Each row is a point on a landscape with many valleys, with its height.
A ball rolls from a point to the lowest of its 2 nearest points, and stops where none of them is lower. Distance is the straight distance between rows; heights are no part of it.
Q220 height 351: [  0 -33  15   1   0 -16   1   2  -5  14 -13 -17  34  20  -7   3  15  14
  -2  17 -18]
Q959 height 459: [ 14  22  -4 -13 -10   1   6 -18  -5 -25   4  -2  30 -19   4   0 -10  32
 -23 -12  -2]
Q807 height 336: [ 19  27   3 -16  11 -20  -7 -12  -2 -18  -5   6  -6   3  -2  -6  -7   2
  -8  -8  19]
Q451 height 313: [ 21  31  -7 -18   9   5  -7 -14  -9 -21   2   8   4 -11   3 -12  -9  10
  -3  -9  14]
Q123 height 248: [ -9   4  -4   7  15  -7   9   5  10   4   1  10 -28   8   7  13 -10 -22
   2   3   3]
Q189 height 260: [-33 -11 -16  24   7  22   8   3  10   7  17   8 -20   3  10  31  -6 -31
  -8  11 -12]
Q842 height 435: [  5  19  -2  -5  13 -19  -4   9  10   4  -8  10 -42   8   0 -12   6 -13
  36  -5  21]
Q338 height 276: [-11 -27  -9   9  -6  19  20   0   3   6  -4  -1  17 -16  -3  14  16   6
  -9   2 -16]
Q530 height 524: [ 18   8  -8  -3   8  -2  34   2   9  -3  -5  10   8  -8  -3   0 -40  19
  13 -16  -5]
Q868 height 561: [ 10  -9 -16 -18  -4  30 -25  -5 -11 -16   3   5   4 -13  -9   1  16 -11
 -18  12   8]
Q568 height 455: [ 18   5  -5 -18   3 -23   3   8   0  -1 -18   1 -22   5  -9  -4   1   0
  36 -11  21]
Q518 height 267: [-26  16   4  15 -10 -11  -4   1   7  11   3  -6  -4  12   8  15  -2  -7
 -20  -1  -5]
Q956 height 580: [ 30  -3  -9 -31  -9  28 -33  -8 -18 -19   0   5   1 -21 -19 -13  24  -1
 -10  13  16]
Q492 height 443: [ 15 -14  -8 -19  12 -28  37  -7  -3 -11  -5  -8  21   3  -7  23 -46  16
 -12  -5  -6]
Q136 height 218: [-30  17  13  16  -2 -24  -6  -6  16   4  12  -8  -1  18  11  17 -22 -14
 -46   4 -17]
Q739 height 303: [-41  -1 -10  32  -5  17  20   6  14  14  21   2 -15  -3  18  23  -9 -17
   2   3 -21]
Q429 height 425: [ -3  24  13  -4 -11 -39  11   2  -9  15 -11 -19   4  13   3 -10  -4  21
  20 -14  15]
Q969 height 180: [-18  23  24  11   7 -39   8 -12  11   0  12 -12  -7  15  11   8 -33  -5
 -40  -4 -11]
Q301 height 493: [ -6  16  22  20  11  26  15   4  12 -26  35  15   3  -1  10 -25 -42  12
  15 -11 -13]
Q886 height 514: [ 15  20  -2  -2  11  -5  20 -11   6 -15   6  10   5  -7   7  -1 -36  15
  -8  -9  -4]
Q818 height 177: [ -1  20  16  10  16 -26  21  -4  12   1   9   4 -22   9  14  -7 -34   1
  -9  -2  -2]
Q618 height 151: [  5 -19 -29   0  -4  32  28   1   3   4   1   7   9 -30  -8   1  -7   5
  14  -2  -2]
Q527 height 452: [  2  27  15  15  18  13   3   2   5  -7  21  14 -23   7  17 -31 -26   4
  20  -3  15]
Q254 height 320: [-21 -12  15  25 -22 -17 -21  15   1  23 -11 -13  11  21   6  -4  27  -3
 -15  10 -13]
Q384 height 362: [-31  13   7  19  -9 -16  27  10   9  24   6 -10 -10   5  18  11 -24   3
   5 -12 -19]
Q203 height 315: [ 10  21   8 -12  -3 -33 -23  -5   2  -8 -11  -5 -10  15 -10  -6   8  -4
  -1  -6  21]
Q65 height 389: [  9  18 -13   0  -7  23   2   5  -7   4  -5   7  -9  -8   6 -14  16   6
  34  -9  16]
Q627 height 191: [-16  23  22   8  16 -33 -16  -6  20   2  13  -4 -32  20   9  -6 -14 -22
 -33  10  10]
Q831 height 465: [ 22 -37  13 -10   2   0 -22  -2 -13  10 -20  -5  36  -5 -17  -6  24   4
  -3   7 -31]
Q833 height 469: [-17  19   1  19  12  21   5   3   4  -4  22  10 -14  -2  21  -8 -20  -5
  15  -4  -5]
Q24 height 387: [-34  -6  10  16 -16 -21  21  11   0  25  -2 -21   7  15   8  15  -4  12
  -2  -2 -11]
Q231 height 647: [  0 -13   7  14 -15  29 -32   4  -4  13 -10   6   4  -1  -1 -13  54  -7
   1   7  -9]
Q280 height 454: [  4   1   4  -9  11 -36  22 -11   1 -14  -1  -6  16   9  -1  24 -40   9
 -30  -5  -6]
Q815 height 376: [ 19 -15 -12 -21  -3  -3 -32   2   6 -13  -9   8 -18   4 -18   8  16 -19
  -3   7  15]
Q856 height 532: [ 21 -11 -14 -12  15 -11  39   9   7   3  -9   9   0  -4  -9   8 -42   8
  19  -9   2]
Q733 height 214: [  2 -44  -9  -6  -1   7  23   1  -3   4 -10  -4  19 -12 -16  20   3   5
 -17   7 -12]
Q704 height 130: [ -4  -9 -18   1  20  22  11  -7   5 -14  16  13  -8  -8   5  21 -24 -18
 -12   6  -6]
Q713 height 442: [ 13   8   3 -12  -7 -25   8   3 -10   4 -15  -8  -1   8  -5  -5   4  15
  25 -12  18]
Q993 height 412: [ 36 -21  -1 -27 -11 -23 -43  -1   1 -19 -15  -3  -5   6 -26  -4  14  -2
  -5   5  16]
Q656 height 415: [  6  26  -7   0   5   6  -2  11   2   8  -6  13 -30   1   6 -17   9  -6
  44  -8  21]
Q796 height 384: [ 12 -46   8 -16  10 -12  14  -4  -3  19 -10 -16  31  14 -14  10  10  10
  15  22 -19]
Q285 height 427: [ 16 -28  -6 -22   4 -21  33  -4  -9  -2 -10 -17  27   2 -11  15 -20  23
   5   3   2]
Q985 height 264: [-28 -22  13  24 -17 -29 -11  14   5  22  -5 -21  22  28   5   7   6   0
 -24  16 -19]
Q770 height 445: [ 22  10  -7 -18  -9   2  16 -10 -10 -15  -8  -2  24 -20  -3  -5  -7  34
  -5 -13   4]
Q456 height 328: [ 13 -20 -16 -10  -7  44  -4   0 -12   6  -4   8  -9 -25 -11 -12  35  -7
  19   8  10]
Q859 height 424: [ 23  -5   2 -17 -10   7  12  -4 -17  -2 -16  -5  21 -20  -8 -14  18  31
   4 -10   2]
Q559 height 436: [  7  26  -1   3  20  15  -9   3  -2  -8   9  17 -25  -1  14 -25  -6  -7
  29  -4  22]
Q512 height 411: [ 26 -39   0 -34   6 -19  24  -6  -9   5 -10 -19  23   7 -17   7  -3  21
  18  15   2]
Q764 height 599: [ 32 -19   5 -19 -11  22 -37  -2 -10  -3  -9   7   5 -17 -19 -17  38  -3
  -8  11   2]
Q372 height 441: [  5  41  14   3   1 -25  14  -1   2   8  -5  -1  -7   4   9 -20 -20  17
  16 -19   8]
Q610 height 287: [ 18  25 -11 -24  11  22 -24 -13 -20 -32  10   8   6 -18   2 -16  -3   3
  -2  -4  19]
Q955 height 536: [  7 -28 -11  -5  -9  23 -19   2   0  -3  -6   6   5  -5 -12   8  25 -13
 -20  13  -2]
Q243 height 202: [-28 -16 -18  15  19  32  -6  -3   2 -15  25  11 -10  -3   9  28 -13 -36
 -17  11  -7]
Q848 height 210: [ -2   4   0   9  18 -14  27   3  12   5   5  10 -20   6   9  10 -33  -8
  -2  -1  -7]
Q208 height 143: [-11  30  23   7   9 -36   6  -8  10   7   7 -10 -20  13  12  -8 -22  -3
 -20  -8   3]
Q947 height 297: [-18   8  -7   5   0  37 -36  -3 -17 -24  19   5   9  -9   9   1  15 -11
 -11  -3   9]
Q745 height 221: [ 21  -1 -27 -15  -4  37  12  -1 -10  -5   0  10   7 -34 -11 -16  -4  10
  19  -2  10]
Q799 height 61: [  2 -10 -23   0   8  15  24   0   5  -2   2  10  -4 -12  -1  18 -20  -7
   1  -1  -4]
Q284 height 406: [-23   3  13   4 -15 -33  21   7  -6  30  -6 -29   7  21   7   3  -5  17
  15  -2   3]
Q502 height 361: [-27   7  -1  23 -19  22 -23   2   2   4   9  -2   6   6  12   6  29  -4
 -17   9  -5]
Q543 height 280: [ 26  -9 -23 -24  -3  35  -7   3 -13  -5  -3  11 -15 -27 -17 -13  17  -7
  26   5  19]
Q585 height 314: [-18 -23  16  10  -8 -28   5   1   0  14  -8 -23  39  25   1   7   3  19
 -17  15 -20]
Q11 height 503: [  3  22   8  11  12  12  16  -9   9 -25  27  11   6  -8  15 -14 -41  13
   1  -7 -14]
Q938 height 233: [-18  23  15   4   6 -39 -31   3  21   6   0  -7 -29  24   1  -4   1 -29
 -18   3  13]
Q475 height 339: [-32   9   5  29  -3   1  35   6  21  12  23   2 -15   0  19  10 -34  -6
   2  -4 -34]
Q34 height 342: [-41   9  -2  25  -7  32 -28   2  -4  -8  24   1   3   0  17  10  16 -13
 -10   2  -3]
Q382 height 621: [ 26 -29   6   0  -8  17 -44   4  -5   9 -13  10   6  -9 -12 -13  44 -12
  -5  12 -15]
Q759 height 352: [-10   6  -2  12 -17  11  12   8  -5  16  -9  -3  -1  -3   7  -4  25  14
  19  -9   3]
Q648 height 397: [ 17   1  10  -8 -16   6  -6  -2 -13   2 -17  -2   9  -5  -4 -16  37  21
   9  -9   8]
Q604 height 668: [ -8   1  -4   9 -16  28 -25   8  -4  11  -1   5 -17   6   3  -2  44 -16
  14   6  12]
Q944 height 482: [-25  21  17  29   7  21   9   6   8 -14  38   8  -8  -1  23 -21 -30   0
  16  -8 -17]
Q173 height 383: [ -6 -26 -12   6  -6  46   9  -4  -5  15  -5   7   7 -30  -7 -12  39  -1
  17   2 -11]
Q364 height 340: [  3 -10  -8  -8  -4  -9 -16  10   6   2  -9   5 -25  11 -11  12  19 -21
  11   2  15]
Q523 height 428: [ 22 -15  21 -10  -8  -5 -21  -2 -13   6 -21  -5  24   2 -11 -17  35  17
   6  -4  -8]
Q674 height 249: [  0  14 -13  -5   8  35 -20  -3 -20 -21  13   8   0 -16   8 -12   3  -5
  12  -7  15]
Q32 height 132: [ 11 -23 -20 -14   4   2  20   2  -2  -4  -8   2   0  -9 -13  21 -13  -5
  -6   1   3]
Q297 height 498: [  9 -42   5   1  -1  11 -10   3  -4  11 -17   0  20  -6 -16   2  28  -5
 -11  10 -24]
Q744 height 326: [-20 -30  -3  17  -4  28  19  -2   5  15  -6   1  21 -25  -3   4  35   5
   4  -1 -27]
Q611 height 279: [ -3  25  11   2 -10 -34 -42   4  11   0  -7  -8 -19  22  -7 -10  16 -18
  -5  -1  19]
Q22 height 483: [  6   8  11  -8   3 -57 -22  -5   7 -10  -6 -17  14  28 -13   6 -18  -6
 -27   3  10]
Q39 height 291: [-10   8 -11   4   6  12 -10   3   2   0   3   9 -22   5   6  11   9 -23
   5   4   9]
Q534 height 312: [-22  15   6  13 -20   0  -7   5  -2  15  -5  -5  -4   9   8   3  23   4
  -3  -3   2]
Q504 height 466: [  7   3   4 -13  12 -39   6  -8   2 -11  -6  -4   3  14  -7  17 -23  -2
 -19  -4   7]

Call two points neighbours if one is among the 2 nearest of the other. Go from one point of each pair to the other, from neighbour to neighbour, staying as low as possible. Name the highest point that can't be avoided.
Q648 and Q208 -> Q959
Q208 and Q674 -> Q807
Q985 and Q208 -> Q254

For each start below, name every point that the ball comes to, in order.
Q24 -> Q384 Q475 Q739 Q189 Q243 Q704 Q799
Q173 -> Q744 Q338 Q733 Q32 Q799
Q759 -> Q534 Q518 Q136 Q969 Q208
Q456 -> Q543 Q745 Q618 Q799
Q231 -> Q382 Q764 Q956 Q868 Q955 Q297 Q831 Q523 Q648
Q815 -> Q364 Q39 Q123 Q848 Q818 Q208
Q280 -> Q492 Q285 Q512 Q796 Q220 Q585 Q985
